Each row is a point on a landscape with many valleys, with its height.
From any point a ball takes the steepest step (drop divided by distance) to one of its 2 nearest points. It stops when none of these is lower. Distance is the straight distance between rows; heights are no part of it.
Bib: 98 109 109 115 97 120 109 105 83 95 86 112 115 108 119 94 100 106 126 120 90 117 96 83 102 100 111 77 99 127 109  (h 3.67)
lam: 114 91 90 90 112 87 134 72 92 79 103 106 90 95 99 109 92 70 88 92 113 118 98 104 126 110 98 113 119 114 85  (h 2.93)
rurev: 91 102 76 88 111 118 115 135 119 126 78 107 117 105 117 77 80 115 103 94 91 73 131 101 87 94 109 101 88 114 92  (h 4.64)
fotoz: 87 86 107 93 114 94 97 97 85 57 140 120 81 104 82 84 80 88 104 75 123 127 90 114 121 103 83 84 109 107 96  (h 2.02)
sir: 109 108 109 123 101 83 86 68 97 100 62 92 100 93 110 125 122 86 92 94 112 89 55 82 124 95 92 85 73 97 96  (h 1.95)
rezet: 98 80 124 96 109 72 117 61 91 87 94 97 91 87 79 101 93 74 90 95 103 116 93 87 74 110 106 104 84 107 67  (h 3.59)
pes: 106 96 93 80 108 106 81 78 94 87 130 85 87 94 91 100 99 116 89 97 111 94 129 129 92 102 87 111 104 87 94  (h 2.52)
Lim: 113 120 93 87 106 90 109 102 78 113 119 86 71 103 98 106 131 90 103 110 125 115 99 101 124 83 96 120 97 112 116  (h 3.24)
Nes: 97 95 105 113 109 79 99 61 112 110 60 75 93 84 106 125 117 88 109 108 92 89 68 81 121 115 111 108 90 92 112  (h 1.38)
Bipoz: 110 122 86 101 119 93 86 83 88 92 101 81 102 129 111 105 113 109 101 90 113 97 132 126 128 98 103 125 104 98 95  (h 1.02)
temo: 104 97 82 102 80 110 110 95 114 124 101 108 103 99 89 116 109 113 86 103 87 84 103 110 93 111 109 104 100 84 118  (h 3.42)
Pora: 109 87 125 105 112 67 110 79 100 97 61 88 73 85 102 106 92 71 74 98 92 89 83 73 80 105 99 115 101 96 81  (h 4.02)
nozo: 119 113 107 101 89 122 74 78 70 94 121 105 76 88 94 102 105 98 58 95 110 122 98 123 92 86 88 119 117 96 84  (h 6.50)
Pemaf: 99 89 103 74 98 111 93 112 90 64 164 119 94 115 87 77 77 108 105 106 115 138 108 99 120 95 86 95 124 117 105  (h 2.56)
Sile: 87 115 80 71 92 109 100 132 109 105 70 86 96 98 109 91 116 96 119 90 104 100 118 77 85 89 104 131 110 93 86  (h 1.74)
Ropa: 72 116 99 100 73 105 101 82 80 108 111 116 107 83 66 122 126 112 82 131 85 82 78 87 82 99 87 72 66 105 108  (h 2.67)
Vesen: 105 121 103 114 109 98 129 106 115 121 90 109 110 95 101 102 121 81 73 65 104 89 92 113 119 95 90 93 104 106 93  (h 4.37)
Limim: 109 111 90 77 121 105 115 103 108 124 86 104 84 113 118 114 120 102 104 97 120 110 89 78 139 88 117 108 120 107 119  (h 5.62)
vutas: 88 95 109 115 105 111 104 84 85 79 80 111 111 91 120 94 87 87 114 116 85 107 117 100 78 114 108 101 103 104 90  (h 4.00)
savi: 71 115 109 97 100 94 92 113 84 66 109 79 114 110 113 84 103 104 126 149 71 68 122 94 77 96 110 104 104 104 115  (h 1.62)
ker: 105 113 118 101 91 100 80 93 81 83 103 110 77 109 89 107 112 104 76 98 103 114 77 89 99 75 69 106 101 99 80  (h 6.65)
Mikas: 102 108 106 81 106 126 112 117 124 124 85 106 100 96 104 99 93 132 92 93 83 95 102 98 89 89 99 92 96 111 92  (h 4.88)
zif: 97 80 102 91 86 101 90 82 104 62 119 78 92 85 90 102 75 89 104 107 104 107 126 129 84 111 99 113 117 88 91  (h 2.84)
fil: 68 98 106 128 105 91 66 92 84 109 91 127 104 101 72 133 108 107 68 113 95 122 47 86 107 114 70 42 70 110 99  (h 4.78)
piti: 103 104 110 98 121 98 102 76 88 84 118 121 75 106 92 104 105 93 90 88 122 120 82 110 139 91 95 95 111 103 101  (h 2.50)
kizu: 120 112 86 85 104 106 65 101 99 123 86 100 105 133 121 110 100 154 72 80 88 87 108 104 95 96 107 93 91 96 97  (h 6.08)
gep: 59 101 121 95 115 103 112 109 117 62 97 83 101 90 114 99 95 100 136 115 100 71 93 99 77 79 97 79 83 101 112  (h 3.37)
puses: 121 93 87 78 94 104 82 92 88 77 155 79 76 76 93 95 79 96 75 91 111 85 130 146 103 118 83 96 116 75 111  (h 2.83)
Seput: 78 93 115 104 109 94 116 119 113 81 76 90 95 84 108 87 88 80 129 120 99 92 88 82 85 90 110 108 100 98 102  (h 3.72)
buna: 94 88 89 86 105 96 135 116 123 113 102 116 91 87 98 94 88 112 96 86 117 103 92 104 100 88 84 92 104 111 97  (h 5.11)
Loded: 104 91 115 108 84 89 105 102 110 85 95 107 100 99 83 98 102 84 99 69 129 121 91 113 102 92 93 107 104 83 70  (h 6.88)
Bakol: 116 92 73 114 76 125 87 119 93 87 109 96 117 114 97 84 90 114 121 106 100 106 96 107 107 85 114 116 114 75 109  (h 2.58)
mab: 103 99 75 69 85 112 101 107 98 100 92 103 106 123 99 94 116 116 114 92 96 97 134 102 90 108 121 120 104 92 83  (h 0.97)
koru: 117 86 82 86 103 102 82 111 108 94 131 91 105 106 106 69 59 98 104 98 95 89 155 119 109 113 113 124 122 99 99  (h 5.00)
zug: 125 105 88 104 105 107 77 80 85 85 121 111 105 131 108 111 113 104 79 72 109 125 125 122 121 104 109 118 124 100 76  (h 1.55)
gusa: 89 113 112 113 80 90 87 80 97 91 66 81 103 89 96 134 126 102 107 123 119 102 66 74 102 92 79 68 52 96 92  (h 2.45)
vura: 131 119 89 95 90 131 73 89 79 106 110 95 91 113 112 104 101 120 65 96 93 103 111 110 92 84 109 124 114 102 99  (h 6.35)
mavas: 108 86 55 71 96 118 84 117 104 98 110 71 100 114 104 71 74 101 95 87 90 64 146 113 86 107 124 127 100 94 95  (h 4.81)
Fugib: 80 115 97 111 93 100 86 112 85 104 108 122 111 111 89 118 106 124 91 113 96 104 61 79 109 105 82 49 86 117 119  (h 4.99)
zefar: 104 87 80 99 108 108 110 93 108 87 105 93 95 95 103 107 86 78 100 104 92 105 119 111 123 114 105 123 133 116 97  (h 2.66)
kuvav: 112 111 77 82 114 71 101 91 100 100 96 82 85 107 122 101 116 88 95 84 105 90 152 121 115 118 103 129 124 84 87  (h 1.56)
Gatum: 126 121 104 76 102 122 66 93 97 114 93 85 108 131 122 88 98 136 86 82 80 99 117 95 103 92 127 120 109 104 89  (h 6.20)
dumob: 93 113 78 99 80 125 107 124 93 104 68 88 113 102 108 109 117 121 116 109 98 95 110 83 66 90 94 102 89 98 84  (h 2.01)
Somid: 94 103 89 93 112 125 105 97 119 111 52 98 109 93 122 106 95 97 116 96 84 92 105 83 119 111 123 110 116 93 107  (h 1.66)
didum: 97 77 77 103 101 109 87 124 132 112 79 76 83 82 111 78 69 86 111 110 99 94 114 102 92 95 112 131 119 62 107  (h 4.38)
lafi: 104 115 112 105 92 93 105 103 103 114 66 94 107 92 107 127 116 126 113 109 115 108 81 81 91 99 83 48 68 116 100  (h 2.91)
Rige: 93 113 122 111 90 91 95 112 75 63 135 87 104 106 100 87 98 86 112 127 79 89 113 92 85 98 83 113 113 102 108  (h 2.08)
zata: 91 122 97 90 74 128 95 123 124 115 58 75 132 92 102 110 127 113 118 112 70 96 105 77 84 104 113 103 90 97 102  (h 1.50)
Guvo: 89 111 117 110 91 105 109 121 87 110 135 109 98 86 57 95 105 90 98 88 116 144 57 93 78 86 96 76 70 120 101  (h 5.31)
fab: 105 118 108 100 113 117 104 98 97 121 85 119 107 113 120 123 118 116 98 89 127 120 79 87 139 82 106 73 91 111 114  (h 5.81)
Mafi: 80 112 100 99 74 101 76 91 74 71 113 84 114 111 95 109 122 120 111 144 75 59 108 93 76 105 104 97 90 97 109  (h 1.09)
notup: 100 96 105 102 93 102 127 118 101 93 91 94 90 66 101 80 95 44 95 82 113 96 118 104 88 102 103 119 112 99 83  (h 4.68)
sunu: 115 97 91 124 98 89 91 107 94 113 89 83 84 87 115 91 99 93 96 118 97 94 99 110 84 96 106 110 116 79 125  (h 3.71)
lunif: 108 127 101 83 98 89 86 77 72 115 93 102 81 107 101 119 144 122 94 120 120 104 100 91 112 89 97 103 76 112 106  (h 2.70)
Nutev: 93 76 98 103 124 93 146 94 125 99 106 94 91 74 91 74 61 68 111 76 123 94 77 101 103 91 106 96 85 93 108  (h 4.18)
nolen: 102 89 98 130 99 98 92 76 85 126 100 134 109 100 77 130 94 104 70 96 94 127 57 84 105 111 93 67 75 121 95  (h 4.57)
tuv: 77 109 97 90 103 86 98 108 91 86 120 99 103 119 105 107 98 130 117 119 92 83 104 94 101 100 83 92 102 118 105  (h 2.57)
Kunus: 101 105 101 88 87 104 71 112 84 67 167 108 91 123 73 90 97 109 92 84 115 107 107 121 114 108 74 101 118 98 103  (h 2.49)
posi: 98 104 113 119 100 94 97 60 91 99 88 100 90 99 85 127 107 83 86 131 79 99 69 75 127 106 103 113 93 109 105  (h 0.65)
tatal: 100 80 124 117 97 103 108 81 99 71 85 100 101 84 85 82 81 78 118 80 127 115 85 112 78 84 113 107 89 81 77  (h 6.96)
vev: 124 98 78 75 114 81 106 75 98 109 122 109 84 101 109 98 109 110 87 86 122 102 128 125 113 109 97 103 125 100 99  (h 2.09)
zoli: 85 111 94 92 100 101 99 88 103 133 94 114 123 106 91 127 138 122 90 92 92 75 116 108 112 115 84 84 70 114 106  (h 1.75)
Viv: 78 75 105 103 100 116 101 83 121 100 90 107 122 88 108 107 87 109 114 108 75 88 115 115 67 117 110 92 97 92 90  (h 4.23)
Kur: 115 100 102 89 102 86 109 112 121 144 122 101 94 90 101 81 114 104 91 93 100 94 116 113 114 98 106 108 112 102 118  (h 5.28)
vita: 91 91 97 93 84 124 106 116 123 115 58 107 132 94 121 107 103 110 134 112 75 106 106 69 94 112 129 94 96 100 100  (h 0.96)
Zas: 85 108 92 97 89 114 93 85 94 97 91 126 113 101 92 117 120 133 98 121 84 71 107 93 88 112 86 70 66 106 95  (h 2.21)
Lovam: 121 95 111 98 119 83 117 96 119 132 90 98 91 98 105 103 108 94 91 82 96 111 86 92 127 101 118 111 111 91 118  (h 5.44)
fod: 102 116 92 95 116 92 100 70 96 128 89 107 103 109 108 124 145 109 86 102 102 89 106 103 128 101 105 102 92 114 104  (h 2.19)
goz: 117 76 92 106 97 89 92 124 120 124 89 86 83 101 110 82 78 92 114 111 93 108 86 88 111 98 119 125 113 83 123  (h 4.07)
tepef: 95 102 84 86 88 100 108 103 90 112 130 100 97 114 90 114 105 111 86 106 98 89 115 105 99 107 96 115 110 124 103  (h 3.04)
zato: 109 99 105 115 114 86 149 104 115 128 89 111 115 94 87 109 95 76 95 83 106 93 75 93 109 113 94 74 77 105 104  (h 4.15)
tanar: 93 91 102 118 113 97 116 79 110 121 97 108 99 83 78 119 90 97 83 81 98 115 67 102 94 115 99 84 78 108 103  (h 4.35)
buluz: 88 97 90 98 60 104 109 91 105 110 98 110 96 84 70 117 121 96 77 123 82 84 72 95 70 107 95 93 94 82 101  (h 3.09)
Boseb: 78 83 112 103 112 74 90 110 114 78 104 95 106 119 118 90 84 116 130 109 91 82 108 106 105 100 87 93 101 91 102  (h 2.17)
femi: 91 104 112 128 100 99 92 119 78 101 132 116 121 108 80 106 103 106 102 100 96 138 57 89 99 102 94 70 86 125 111  (h 5.15)
leg: 114 111 94 105 106 122 79 109 111 129 103 102 117 128 114 113 105 147 93 81 111 102 92 109 127 88 109 81 93 99 114  (h 5.95)
napeb: 111 88 106 94 111 88 82 114 110 113 149 94 100 109 101 78 88 112 95 87 98 104 131 128 119 112 105 104 109 108 113  (h 5.13)
Buke: 108 97 99 116 89 93 88 92 76 107 119 100 100 94 100 89 102 85 89 130 74 106 112 115 79 121 109 117 116 92 108  (h 3.38)
fula: 77 83 104 127 119 87 137 107 103 102 102 107 116 77 90 91 86 71 105 91 107 86 84 112 91 103 94 77 82 103 113  (h 3.92)
pupin: 86 90 128 115 93 99 106 95 117 107 65 102 120 86 107 123 94 111 117 99 93 93 78 80 81 101 101 60 74 104 100  (h 3.28)
sodo: 109 108 90 107 105 112 144 128 114 118 85 112 106 79 103 80 102 58 88 74 99 86 105 99 114 94 97 113 107 103 98  (h 4.58)
Nor: 107 91 103 109 112 72 93 95 91 80 89 110 94 123 109 98 99 94 115 106 100 106 108 109 117 104 88 111 119 88 95  (h 1.67)
Dinu: 111 116 125 120 95 110 97 102 90 106 63 88 117 89 117 108 114 114 126 109 107 120 78 69 108 91 105 76 81 131 111  (h 3.33)
katin: 103 82 58 73 98 104 85 120 121 104 93 79 87 114 109 79 79 120 109 104 100 79 134 101 73 98 115 123 113 62 101  (h 4.61)
Koze: 99 114 111 100 86 87 106 97 105 98 85 106 84 102 98 105 119 93 79 85 109 86 91 106 88 81 72 114 114 79 78  (h 6.77)
Rozu: 62 101 137 104 121 99 97 96 95 61 125 91 100 84 95 87 82 90 128 123 85 97 91 94 79 96 92 78 90 102 112  (h 3.11)
sidi: 101 85 104 112 104 88 112 115 115 105 72 77 81 76 101 100 90 49 86 89 94 86 82 85 70 100 102 129 111 90 83  (h 4.39)
Ked: 92 89 76 107 120 120 112 103 120 98 73 109 107 86 112 83 75 67 125 98 93 101 120 100 115 115 115 120 116 98 94  (h 2.22)
bidud: 84 81 93 115 101 115 119 127 123 103 83 109 124 91 114 91 85 94 112 96 92 84 122 112 70 98 99 102 93 103 78  (h 4.42)
Rula: 134 93 112 104 117 78 119 94 105 132 105 125 107 110 95 99 106 86 84 68 125 116 62 90 126 101 123 93 89 86 112  (h 5.58)
Boze: 92 99 134 119 98 80 109 116 113 94 88 103 111 96 102 92 91 93 115 104 83 103 77 89 87 97 90 89 87 110 97  (h 3.60)
Rudu: 106 82 112 103 86 75 102 78 97 87 93 97 80 81 88 94 90 75 102 111 104 116 116 117 63 113 108 109 104 82 84  (h 3.21)
tarav: 127 107 103 91 97 100 75 107 83 78 147 96 97 126 102 98 87 100 95 75 125 125 132 124 134 103 93 113 125 114 88  (h 2.03)
lun: 86 101 129 101 108 105 96 113 98 81 121 98 96 85 95 67 83 92 111 95 98 91 112 121 70 88 90 88 98 97 107  (h 2.81)
Tad: 112 101 93 91 92 102 90 111 103 89 115 105 96 129 106 79 99 105 120 103 114 112 114 100 131 92 108 116 118 79 111  (h 2.20)
teb: 115 82 84 108 64 111 97 121 89 108 112 113 116 105 89 93 98 93 97 123 83 110 96 94 89 107 119 127 121 92 100  (h 3.00)
gilo: 93 98 101 80 90 94 102 129 101 90 121 122 113 129 104 88 83 148 122 108 108 98 100 80 99 87 81 69 101 113 100  (h 2.98)
kitov: 102 108 125 121 116 90 88 119 85 84 133 85 87 94 92 76 84 92 98 108 88 111 104 114 97 91 89 105 107 103 126  (h 2.47)

Where does a ball stop that starts at each point below?
Seput | Mafi
Mikas | lafi
femi | fula
notup | pes
napeb | Nor

Call two points neighbours if one is among the 2 nearest of the other. Go from one point of each pair to the other, from neighbour to neighbour, staying as low as possible. Name the highest point that can't be avoided.
Mafi and lafi | Seput
mab and fula | notup
mab and vita | dumob
mab and fotoz | lam
Nor and zoli | temo
fotoz and Bipoz | Pemaf
Mafi and Nor | tuv
